Points, in no order, along strands that fork, close into loops and pass close to each other.
In the rows, zero is written as 128.
Two points are linked if the straight distance between their rows is under 110. Some points are linked to none.
z626: [155 148 162 112  92 122 112 161 123 158 113 107 126 116 105 154 127 170
 115 121 163  59 126 147 128 170 157 114 103  70  72  79 194 147 131 144
 130]
z555: [171  97 110 123 142 111 105 111 102 119 130 129  79 101 104 149 101 136
 171 129 103 124 142 138 129 132 152 129 145 140 164 162 151 157  91 137
 124]
z818: [126 119 128 139  87 145 137 141 138 131 109 150 130 161 154 104 164 150
  89 120 115 147 126 122 112  95 102 139 115 134 108 161  81 124 167 105
 155]
z162: [148 109 160 158 156 136  81 105 151 117 158 112 142 146 103 134 149 117
 128 109 119 154  80 132 118 141  96  88  95 126 113  92 107 144 131 110
 130]
z826: [144 149 102 102  77 112 137 117 138 170 118  96 140 137 137 100 155 143
  93 126 150 120 155 137 139  71 130 164 181 103 151 132 145 133  93 126
 130]
z109: [116 119 156 164 146 142 137 132 122 109 119 160 123 157 143 113 130 157
 126 128 116 141 121 139  98 145 112 113  47 126 119 148  81 116 194  88
 138]
z277: [102 121 138 122 160 137 148 145 111 113 121 142 146  96 146 146 134 103
 158 131 124 133  87  93 116 170 148  81 129 155 141 123  95 127 165 119
 144]
z97: [114 156  83 133 134 133 100 114 114 171 130 103 109 130 103 154 134 119
 148 138 125 146 125 141 164 136 121 143 150 128 196 132 115 103  85 101
 114]
z61: [138 109 128 151 143 126 106 105  94 106 153 160 105 147 103 109 102 141
 128 134 137  97 138 146 111 142 156 162  70 121  92 142 142 113 180 127
 114]
z396: [153 107 132 131 133 123  99  82 126 122 160  90 127 108 109 136 139  99
 153 112 107 137  96 122 118 110 119  86 163 133 156 123 148 164  90 157
 133]
z419: [166 118 111 120 130 112 124 163 189 113 129 119 151 114 143 150 117 111
 122 113 138 133 143 139 161 110 112 141 171 137 132 119 146 152  65 145
 113]
z379: [176 124 156 120 176 115  77  86 137 103 175 117 137 117  93 144 117 120
 130 122 138 119 115 140 160 127 140 156 124  95 109  94 170 168  86 144
  99]
z296: [155 117 150 178 161 115  98 107 151  95 142 143  98 149 106 136 126 135
 147 115 107 113 128 152 112 152 123 122  84 131 109 141 133 134 129  95
 111]
z855: [107 138 136 116 125 123 163 155 112 131 111 111 121 101 141 129  97 128
 131 140 146  88 160 125 117 143 163 118 139 131 120 110 173 119 143 151
 121]
z715: [128 154 142 130 107 152 110 129 125 195 106 114 121 178 143 116 145 171
  98 125 123 155 146 147 123 128 105 129  96 109 154  97 105 106 170  90
 128]
z534: [117 153 102 109  79 124 148 113 122 162 125  87 133 134 133  99 159 132
  96 128 151 117 132 129 124  94 135 143 168 112 140 119 143 111 121 122
 138]
z406: [101 156 141 119 104 157 175 138 114 155  98 144 150 168 170 107 102 172
  97 152 128 163 169 119 108 120 120 151  93 132 137 132  96  91 188 113
 116]
z184: [ 81 150  79 154 145 113 144 126 109 117 103 126  82  99 125 153  88 123
 168 135 126 131 140 141 163 158 143 159 145 149 167 153 136 105 105 133
 119]
z114: [150 148 151 113 132 147  91 114 134 178 140 145 128 187 122 114 120 168
  89 137 141 129 169 166 138 112 116 165  63  80 137 111 131 110 153 106
  92]
z965: [149 124 150 115 122 142 129 134 127 168 124  92 137 138 132 151 149 129
 140 119 109 132 123 108 116 140 122  68 155 144 159 115 140 140 115 127
 130]
z928: [115 118 140 117 105 140 162 138  79 159  95 112 108 122 151 128 143 163
 140 139 120 105 133 120 116 123 155  89 126 133 158 147 131 130 181 121
 153]
z447: [150  89 128 109 105 147  98  91  91 127 145 136 112 136 104 108 142 144
 112 128 110 144 111 126 114  85 129 131 122 132 125 154  96 142 151 140
 150]
z917: [ 86 145 128 107 141 131 176 139 111 140 116  98 143 105 150 131 109 110
 141 149 136 124 139 105 122 149 144 104 153 151 158 100 143  98 138 140
 120]
z476: [106 147 131 147 122 119 155  82 103 134 148 156 112 192 128 105 106 126
 142 165  82 130 174 140 118  92 114 162  72 126 136 171 136  84 143 119
  91]
z433: [140 134  98 136 155 100  91 107 132 107 151 167 108 133  99 123  92 111
 129 138 140 100 152 150 158 106 138 206 107 103 127 156 158 131  94 137
  92]
z465: [145 118  78 160 129 109 113 139 145  86 129 157  98 124 123 148 101 128
 148 131 109 146 143 151 156 104 113 168 129 146 154 180 106 131  88 118
 123]
z366: [125 152 120 172 116 134 107 128 130 154 120 141  92 175 129 117 122 166
 118 125 135  98 165 162 136 119 129 171  78 103 127 155 153 107 155 100
 108]
z633: [136 126  97 123 108 132 105 155 135 130 119 128 131 118 119 124 128 133
  96 117 155 120 139 140 148 115 134 170 143 113 110 122 132 140 121 134
 133]
z653: [132 122 103  89 115 137 142 139  98 138 123 139 131 125 129 118  83 133
 104 159 140 155 178 128 132  85 143 184 153 137 163 141 120 125 106 152
 112]
z234: [167 107 149 107  99 121 129 123 171 101 141 118 155 118 133 110 124 109
 115 120 125 133 141 124 120  67 114 137 173 135 105 133 158 178  95 180
 126]
z696: [ 90 130 119 130 127 125 149 105 125 102 148 139 148 132 132 106 140 103
 121 144 104 158 102 111 117  96 109 122 124 143 126 138  74  90 130 120
 138]
z949: [151 131 152 134 139 137 147 149 140 162 109 106 125 149 153 154 128 141
 150 128  91 152 159 124 116 144 104  74 130 151 174 135 122 129 109 110
 118]
z631: [149 124 130 122 136 125 109 146 130 167 124 122 116 103 124 175 138 129
 175 107 121 131 119 105 140 223 119  70 158 158 132 133 147 145  73 110
 149]
z655: [155 126 154 139 121 126 104 155 135 123 119 122 118 124 105 146 134 156
 116 102 166  77 110 149 128 186 151 120 105 101  57  90 164 149 152 121
 136]
z291: [ 79  98 123 102 127 127 155  85  60  79 145 191 114 103 125  85 122 120
 134 143 101 132  99 107 115  99 161 140 113 128 122 183  83 123 160 153
 153]
z770: [163 149 134 106 142 114 111 153 153 144 122 119 113  95 110 165 121 144
 139 115 156  88 147 132 168 202 142 131 142 108  92 106 176 144  70 128
 117]
z968: [107 173 115 127 142 140 111 133 131 195 115  98 110 129 115 157 139 140
 141 128 151 125 142 138 182 181 112 131 135 119 175 108 138 104  83  97
 105]
z698: [ 98 127 127 157 148 128 114 105 101 135 136 128 107 137 107 122 130 140
 145 129 145 103  96 148 126 164 140 122  78 116 118 104 114  88 191 101
 131]
z674: [110 129 130 157 124 126 139 147 151 125 115 116 131 129 142 123 157 130
 118 111 132 103 111 127 123 138 125 108 124 128  97 119 133 120 158 117
 143]
z355: [ 91 122 140 105 163 137 182 147 115  82 123 171 155  91 158 118 131 106
 153 143 126 131  89  87 116 123 170 104 128 144 130 133  90 134 172 143
 152]
z220: [141 125 159 119 124 159 115 145 150 160 123 115 171 166 140 123 165 134
  84 119 133 163 106 124 107 130  90 101 119 128 108  78  90 133 170 119
 135]
z872: [126 125 121  89 104 118 150 118 128 122 140 138 162 131 137  95 105 114
  89 142 128 157 168 119 122  69 130 175 161 145 123 128 114 127  99 160
 114]
z749: [162 128 133 115 150 119 101 137 123 124 134 124 105  99 103 157 104 139
 140 123 155  98 141 136 144 181 165 139 133 115 102 103 167 145 102 131
 117]
z224: [108 173 108 135 106 142 123 187 149 156  81 119 115 119 129 148 130 158
 111 105 179 107 146 137 169 180 131 152 132 114 107 103 144 119 118 109
 119]
z410: [ 94 130 136 136 148 120 135 102 142  94 158 132 170 125 137 119 147  76
 131 136 100 164  75  96 112 109 102  86 121 144 127 122  81  99 123 126
 139]
z99: [180 115 135 117  89 126 117 119 178 128 146 108 152 146 132 111 151 125
 100 110 123 148 139 127 134  61 104 143 165 116 127 137 142 167  85 150
 125]
z801: [109 132 145 168 144 135 125 118 109 142 113 134  98 151 133 126 130 159
 148 125 128 118 113 153 111 172 123 104  60 124 128 124 109  99 196  82
 133]
z846: [142 151 110 114 114 137 107 184 154 160 100 121 130 106 121 163 148 145
 122  96 172 116 128 133 176 201 114 129 156 114  96  98 150 148  87 115
 139]
z936: [ 82 116 152 137 129 123 151 117 135  98 148 158 151 131 146  87 154 122
 118 129 126 108  93 118 113 121 127 121  85 130  73 119  98  96 187 125
 144]
z697: [106 122 114 147 133 103 179 147 142  89 112 136 119 103 163 131 113 111
 155 134 102 129 135 113 125 110 132 121 152 153 152 172 121 125 119 141
 144]
z526: [110 146 118 117 143 133 157 163 142 141 113 106 149 112 145 151 110 106
 132 136 140 141 153 110 142 150 125 117 166 153 155  93 136 110 100 133
 113]
z131: [ 98 122 154 152 154 134 156 128 126  95 136 163 137 135 143 102 150 128
 135 130 110 130  91 112 110 130 118 103  68 131 110 144  76 106 182 103
 152]
z707: [141 116  92 171 155 109  92 149 164  73 131 147 111 123 118 158 113 113
 153 123 108 169 114 139 145 142  97 139 114 139 136 150  85 125  90 102
 124]
z388: [139 140 101 117 173 141 101 127 101 141 126 145 101 138  90 151  89 141
 140 144 135 144 163 146 168 153 147 183 101 115 154 131 125 112 120 118
  86]
z815: [150 118 147 114 147 122  93  97 117 110 173  97 149 108  96 137 130 113
 122 118 154 110  93 132 137 136 144 124 138 100  94  68 166 163 113 161
 127]
z65: [138 131 111  90  99 130 151 193 138 148  84 105 136  96 135 159 140 130
 130 117 156 113 130 112 139 158 128  96 198 134 119 115 166 159  97 159
 149]
z747: [151 103 170 121 140 150 122 161 136 133  97 133 135 127 139 154 163 154
 145 104 132 124  88 110 104 185 123  53 127 145 103 117 121 163 173 103
 151]
z444: [113 157 112 143 122 135 140 137 141 145 120 128 132 152 139 120 111 129
 110 142 134 157 163 131 144 113 122 175 118 136 142 131 111  95 124 116
 105]
z497: [161 109 150 171 153 117  98 100 166  93 155 119 120 138 111 138 147 120
 143 102 106 127  97 133 121 140 108 101 110 135 104 120 130 144 119 112
 126]
z582: [120 111 151 141 162 134 131 142 118 115 119 137 124 110 132 150 144 131
 158 118 122 124  83 111 111 185 145  75 106 147 121 127 101 135 171  98
 148]
z48: [127 146 115 164 144 111 133  99 122 119 142 156  99 184 105 123 102 123
 149 159  87 131 165 152 129  98 112 165  72 121 142 183 130 103 126 110
  90]
z884: [147 166 146 114  83 125 138 192 142 166  90 108 131 122 132 154 128 159
 109 127 157  74 141 140 124 168 146 113 118  89  79  92 186 133 125 146
 124]
z88: [165 138 131 110  93 116 112 107 171 148 145 104 145 140 134 109 149 136
  92 123 139 113 152 130 152  58 116 167 157  92 136 140 155 157  75 133
 115]
z901: [143 122  99 125 139 110 141 159 175 119 128 121 142 106 145 160 109 103
 140 118 129 153 140 124 158 139 104 121 176 157 162 124 133 130  59 138
 119]
z413: [114 137  75 132 109  99 143 108 142 117 137 115 132 122 134 113 124  95
 132 139 114 157 125 128 138  82 106 149 166 141 169 152 110 102  72 131
 130]
z919: [136 119 162 128 129 146 100 105 145 132 164 123 166 167 121 105 157 127
  96 117 115 162 103 128 111 112  91 113  98 125  93  85  92 123 146 127
 129]
z228: [140 114 146  92 129 125 116 111 115 101 159  96 157  98 108 130 123 103
 116 123 151 125  93 127 115 120 142 116 166 107  95  67 164 179 123 189
 138]
z980: [112 131 107 115  76 116 169 137 135 136 103  98 124 108 146 108 163 122
 114 125 139  99 124 121 112  99 135 117 185 129 130 145 150 138 130 138
 157]
z531: [184  96 162 124 124 138 108 130 120 107 134 141 117 134 118 130 109 159
 121 123 126 116 155 126 100 120 151 133 106 129  97 138 146 160 153 142
 120]
z453: [154  98 122 123 136 106  96  84  94 100 146 139  84 105  89 120 101 120
 146 132 119 105 133 142 119 111 165 148 139 120 134 152 161 158 114 154
 124]
z736: [153 129 116 152 164 112  83 113 162 112 152 124 120 136 100 155 132 100
 141 129 109 156 114 140 158 121  91 136 118 123 150 127 102 129  69 105
 106]
z772: [121 140  67 149 131 114 124 149 137 114 109 138  98 109 128 153  94 130
 157 130 127 142 145 147 177 135 127 174 153 143 173 161 121 111  83 120
 115]
z129: [148  94 110 141 115 122  98 115 153  83 140 132 121 110 116 126 148 108
 134 103 108 149  87 122 124  97 112 120 155 139 119 155  97 160 118 140
 158]
z541: [128 145 138 126  79 128 146 181 128 143  93 120 134 128 138 125 129 153
  93 126 157  67 137 138 104 126 152 124 119 100  81 116 168 132 166 143
 135]
z308: [158 114 137 133 125 137  70  99 108 146 150  94 112 113  92 155 158 141
 149  98 138 108  77 125 141 170 134  90 142 119 123 106 152 166 121 118
 149]
z813: [ 89 130 122 112 101 119 167 100 117 128 135 125 154 127 149  85 159 119
 107 135 118 125 105 109 110  91 127 125 147 136 116 139  99 103 151 130
 152]
z313: [122  95 150 103 137 106 122  68 105  82 159 145 121  94 112  91 116  92
 146 135 104 128  98 120  97  89 143 113 143 135 113 133 133 151 132 180
 135]
z80: [ 95 138  99 147 130 130 113 120  95 117 129 137  92 123 102 119 114 135
 130 126 150  97 127 142 136 148 157 165 103 110 107 129 141  97 171 123
 122]
z41: [155 113 140 109 113 120  97  65 124 119 170  99 125 113  99 107 140 110
 129 117 120 127 102 133 125  77 123 129 159 113 135 117 157 167  96 175
 135]
z760: [149 127 143 152 123 119  93 112 132 134 137  96 104 121 102 142 151 146
 145  98 150  81  95 137 133 189 138  99 114 109  85 100 165 147 131 109
 139]
z436: [116 151  92 126 125  99 131  96 151 126 149 117 139 133 120 110 126  92
 111 139 131 149 134 133 151  80 114 177 164 121 146 126 122 101  69 127
 111]
z938: [107 132 149 140 141 137 139 127 147 136 141 109 163 143 142 126 172  98
 126 117 118 149  83 112  99 139  89  62 123 147 138 109 102 109 137 106
 136]
z237: [138 125 144 139 136 130 155 137 140 132 121 111 139 153 154 141 122 126
 136 148  85 170 157 115 108 105 101 101 123 154 166 138  99 115 111 118
 120]
z966: [166 136 143 137 145 120 115 162 190 131 124 125 137 136 139 146 118 134
 119 111 135 119 162 141 165 138 109 138 131 115 123 119 158 144  74 120
  96]
z619: [140 105 123  99  82 135 150 146 142 110 119 149 158 131 151 101 129 126
  94 132 117 155 148 113 103  71 119 157 163 150 111 155  99 149 131 152
 143]
z781: [114 143 156 150 152 145 146 116 114 151 123 129 123 180 137 125 115 147
 137 158 101 170 149 144  99 137 101 103  67 134 168 122  92  96 155  95
 108]
z264: [104 129 142 117 102 131 177 128  94 151 110 123 122 133 161 110 124 158
 128 149 121 107 153 118 103 106 147 114 110 132 143 140 132 110 183 135
 142]
z303: [129 115  91 125 124 108 148 132 142 113 126 115 131 102 149 137 118  93
 145 133 105 157 124 119 132 107 110 115 181 154 171 146 113 131  81 143
 136]
z148: [139 112 135 139 104 135 128 152 167 105 120 129 148 125 136 121 157 122
 101 108 140 105 110 128 107 109 124 123 140 122  66 121 136 151 158 146
 149]
z175: [123 124 102 146 141 144 107 161 141 138 114 119 141 124 131 158 143 111
 128 110 134 161  99 117 136 164 104 112 146 152 141 119  88 129 118 107
 145]
z382: [134 136 155 119 112 151 143 131 122 154 127 160 145 186 156 103 102 159
  87 142 116 160 190 135 105  95 118 160  79 124 122 134 109 104 154 121
 103]
z117: [ 78 128 135 115 126 131 202 155 132  86 110 182 155 103 165 101 148 117
 132 136 133 117 102  95 122 103 162 134 132 139 106 154  98 134 172 143
 165]
z87: [106 117 119 123 133 142 159 143 104 126 111 135 148 107 155 143 146 116
 151 139 107 159  95  90 116 126 134  90 141 153 176 152  75 136 143 114
 159]
z845: [159 129 152 115 131 149 103 137 143 150 141 150 142 170 123 114 104 148
  89 135 132 135 183 145 128  96 126 173  82 107 118 120 130 129 134 124
  93]
z981: [141 108 147  88 149 126 143 124 137  96 138 114 164  91 132 134 117  81
 131 126 123 138 116 103 108 116 132  91 181 139 121  97 157 166 115 183
 129]
z125: [112 141 120 121  91 131 147 159 126 134 108 123 134 125 135 115 116 135
 100 139 156  93 155 133 117 108 152 160 130 119  97 122 149 121 152 144
 126]
z341: [130  96 137 117  86 151 118 119  98 125 122 162 131 156 130  99 145 161
  89 122 111 146 126 121 111  92 123 147  93 131  94 159  82 130 179 124
 151]
z121: [146 139 146 116 124 141  82 105 114 201 135 108 118 175 117 126 144 170
 109 127 139 126 134 166 140 131 108 122  82  86 150  87 129 110 159  99
 117]
z523: [130 123 143  97 102 145 148 145 105 167 103  97 139 124 151 137 161 141
 137 126 127 116 114 104 106 129 135  67 154 134 154 122 139 145 164 131
 155]
z866: [159 120 141 113 114 127 130 120 152 138 140  86 143 132 133 145 154 111
 137 109 117 129 119 108 122 115 107  70 173 132 145 118 164 161  95 147
 136]
z959: [158 100 102 113 108 149  87 112  96 138 133 139 111 140 101 121 126 147
 108 126 115 161 136 128 132  82 126 160 135 126 148 153  91 147 125 132
 140]
z810: [186 115 150 117 170 109  75  94 138 108 159 131 111 105  88 159 105 139
 146 124 137 104 127 143 159 165 157 152 127 101 113 110 171 168  81 124
 102]
z547: [153 124 146  96 119 140 118 101 109 169 152 105 143 144 118 116 133 132
 112 144 116 142 148 131 122  89 124 117 134 121 148  99 130 134 126 149
 118]
z962: [162 105 155 127 115 136 117 131 171  94 139 119 158 126 129 121 150 109
 113 108 128 138 104 116 111  96 110 116 155 132  76 114 147 169 137 168
 142]
z212: [189 108 140 126 141 116 100 114 136 131 130 118  92 120 111 156 122 141
 168 122  94 130 141 131 133 139 132  99 143 141 159 145 152 161  83 130
 118]
z904: [108 107 118 105 154 117 129 107 110  92 145 132 132  82 124 119 117  82
 136 130 130 134  94 112 106 122 146 111 163 132 126 111 120 139 130 169
 142]
z85: [113 130 144 116 143 105 144 114 103 119 150 124 134 111 116 116  90 112
 127 148 147  81 140 136 113 135 163 133 106 118  99  88 174 105 154 165
 107]
z519: [ 59 138 116 147 132 142 166 120  94  92 124 171 131 136 145 104 107 138
 130 148 131 143 126 114 128 131 140 170  80 130 121 164  86  83 178 123
 134]
z459: [106  90 126 112 149 119 145  97  62  71 138 191 108  97 126  99  94 120
 134 147 116 125 126 116 108 116 177 148 108 130 120 173 109 136 160 157
 140]
z31: [ 77 157  92 161 133 120 153 128 118 131 110 106  91 107 124 135 117 123
 159 129 136 109 133 134 152 153 141 139 146 137 151 137 152  92 125 125
 121]
z322: [ 99 157  79 150 146 127 101 116 117 139 137 112 120 130 104 145 130  98
 144 142 128 168 103 129 153 134 107 138 137 137 176 124  89  91  99 102
 123]
z331: [101 134 103 122 136 127 128 115 137 138 153  94 170 112 126 141 150  71
 114 115 143 150  84 109 131 136 107 101 179 133 146  84 130 115  99 133
 140]
z647: [135  91 148 110 121 135 112  86  95 104 157 142 121 117 104  97 126 124
 126 133 101 132 110 113 100  85 143 123 122 133 110 146 117 141 153 163
 139]
z421: [109 175 121 152 123 147 106 150 149 179  88 110 102 148 129 139 144 166
 121 107 162 130 144 153 167 177 108 139 109 104 141 104 130 104 128  88
 111]
z816: [101 151 141 185 137 122 170 153 143 114 104 143 110 155 163 134  83 149
 147 140 120 113 187 136 124 137 131 153  93 143 140 166 151 106 137 113
 107]
z765: [ 64 133 142 119  99 115 167  94 115 125 148 145 152 138 149  72 154 125
 119 136 130 106  99 118 114 104 125 136  97 123  94 125 101  74 183 126
 137]
z754: [ 88 154 121 138 122 148 173 155 127 142  97 124 144 139 159 128 119 139
 116 140 138 163 146 115 129 130 117 138 124 144 145 129  96  99 160 106
 129]
z787: [147 117 137 171 161 118 112 113 123  96 135 161  93 155 110 132  94 138
 140 135 128 102 150 145 114 155 146 162  70 121 104 147 146 113 153 105
 101]
z75: [ 76 110 118 109 108 121 178 117 112  72 122 193 144  97 158  84 131 106
 124 131 111 129 106 101 118  85 150 150 141 137 109 174  90 128 145 146
 161]
z479: [125 123 168 136 163 146 128 136 132 139 132 120 165 145 142 141 138 108
 138 135 114 167 101 117  95 160  94  58  99 148 148  94  88 112 142 107
 119]
z577: [110 139 152 151 166 143 130 130 108 132 128 127 142 148 130 146 121 118
 147 151 106 178 112 129 104 158  97  73  73 149 163 120  68 100 141  89
 118]
z710: [167 105 141 113 126 159 122 193 151 131  79 131 148 127 144 168 161 144
 131 104 138 142  97 106 121 177 103  72 168 151  95 124 122 179 141 128
 158]
z665: [ 84 128 130  90 115 129 180 108  95 138 124 117 154 108 148  94 165 102
 128 145 131 127  87  99 103  98 140  92 160 140 157 131 107 116 156 136
 155]
z691: [137 110 117 116  88 142 169 176 150 107  86 151 156 147 172 118 142 143
  98 134 119 151 141 113 112  89 117 144 153 146 111 171  96 144 151 126
 156]
z953: [ 81 145 128 128 131 120 168  80  89 129 150 139 120 158 124 105 108 123
 140 172 100 131 148 131 118  99 126 143  91 135 137 146 122  73 156 130
 109]
z887: [ 89 127  92 136 158 116 114  99  84 106 147 141  97  98  99 119 110 106
 140 135 138 110 109 136 131 149 165 151 126 121 126 121 127 105 154 137
 137]
z720: [123 156 147 165 138 123 147 162 157 135 105 123 110 136 151 147 107 148
 149 119 127  99 176 142 135 172 131 124 113 131 124 130 167 111 115 109
 105]
z775: [149 139 103 151 135 108 105 144 142 117 125 150  93 117 119 140  94 137
 140 122 147  79 167 155 160 133 156 186 121 115 121 163 174 141  94 125
 102]
z415: [165 120 129 135 143 118  89  93 139 136 159 105 119 139 102 144 144 111
 153 126  96 148 118 136 132 101 107 109 133 125 169 142 126 143  80 121
 116]
z260: [138 136 137 142 157 123 112 148 140 163 116 131 108 111 117 165 134 140
 167 112 137 133 122 118 146 252 109  87 134 154 118 119 139 131  80  85
 139]
z914: [165 156 159 102 119 138 110 149 142 184 118 110 125 147 136 143 129 172
 115 123 134 107 171 147 144 144 135 121 110  92 133  98 171 134 114 119
 105]
z948: [126 136 149 136 146 137 124 153 145 148 125 107 144 133 129 141 141 132
 123 110 145 119 118 134 126 185 113  90 112 127 105  79 138 117 145 112
 122]
z46: [ 82 131 154 107 117 125 201 106  85 124 128 149 142 142 163  88 113 143
 135 165 100 124 144 108 107  99 149 132  99 131 137 161 112  95 174 137
 130]
z896: [120 112 138 119 161 105 139 111 110  86 149 154 126  98 127 112  80  99
 126 143 127 104 153 122 103 117 163 151 124 137 111 124 161 129 133 170
 115]
z844: [122 144 102 140 141 107 108  96 144 117 159 143 126 134 105 113 117 102
 114 137 125 115 147 148 156  86 121 197 126 110 129 148 140 119  90 134
 102]
z491: [125 152 138 137 151 134 103 137 129 175 134 111 136 127 114 158 148 129
 145 105 157 118 103 131 150 230 115  90 122 129 112  73 147 121 108  96
 130]
z470: [128 121  92 172 139 117 115 119 124  90 135 169 101 155 111 131 103 125
 143 142  99 143 150 143 132 105 120 180  87 130 130 191 109 113 117 114
 116]
z257: [142 119  86 135  90 137  86 142 141 129 119 130 114 126 113 115 150 140
  87  96 156 124 126 146 157  96 123 182 149 110 111 146 115 148 121 120
 155]
z475: [154 111 147 107 127 117  85  61  98 123 173 112 105 121  83 107 127 124
 130 131 124 109 122 148 132  82 145 143 130  96 127 124 167 164 111 169
 121]
z426: [117 107 120 108 101 136 120 140 119 104 122 127 142  98 111 108 149 119
  97 121 163 100  87 131 116 112 151 134 155 106  68 106 136 161 160 164
 156]
z166: [128 123  94  97  87 123 166 184 138 129  86 108 136  96 150 131 136 123
 121 125 155 112 137 128 127 120 136 127 205 135 138 137 158 154 105 161
 147]
z939: [129 162 136 159 153 125 134 161 192 140 109 120 131 141 138 148 114 126
 129 119 144 121 171 150 158 166 107 138 118 125 130 107 153 109  81 103
  93]
z842: [153 124 121  96 114 131 138 177 132 160 106 119 133  97 135 171 142 126
 163 113 138 129 126 100 137 196 120  73 183 156 135 127 157 160  80 138
 155]
z154: [134 150 108 100 124 145 136 132 111 157 122 143 125 152 128 119  90 146
 108 154 137 154 191 135 143  89 138 198 124 119 167 142 124 112 103 128
  89]
z721: [120 120 125 151 142 106 157 133 132  83 128 153 122 114 147 128 100 107
 140 139 107 116 148 123 117 109 142 140 125 152 129 160 134 123 124 143
 125]
z223: [123 162 122 148 129 154 107 142 150 181 102 110 118 162 135 127 149 151
 107 115 142 151 137 147 148 145  97 132 113 118 152 110 106 110 132  75
 117]
z281: [ 92 120 104 109 117 138 152 136  97 131 104 130 144  91 150 124 162 100
 144 127 136 142  68  92 122 122 140  94 177 148 172 149  88 143 146 124
 173]
z595: [115 117 111 124 145 123 114 114  94 118 133 122 117  87 110 129 122 114
 139 125 135 114 103 124 125 148 155 116 151 129 128 111 134 132 139 146
 140]

A piece is two or more points that can be reached from each other along the links. Count, over all rows, the pieces, the separate loops (a circle has one, a figure eight two, a Y none), the forks (points with three links) and the tips (points with one).
pieces => 4
loops => 5
forks => 15
tips => 13

A tip is a point with one link. Name the tips that can be reached along the links from each point below, in the order of the rows.
z264 => z237, z31
z674 => z426
z855 => z308, z816, z775, z257
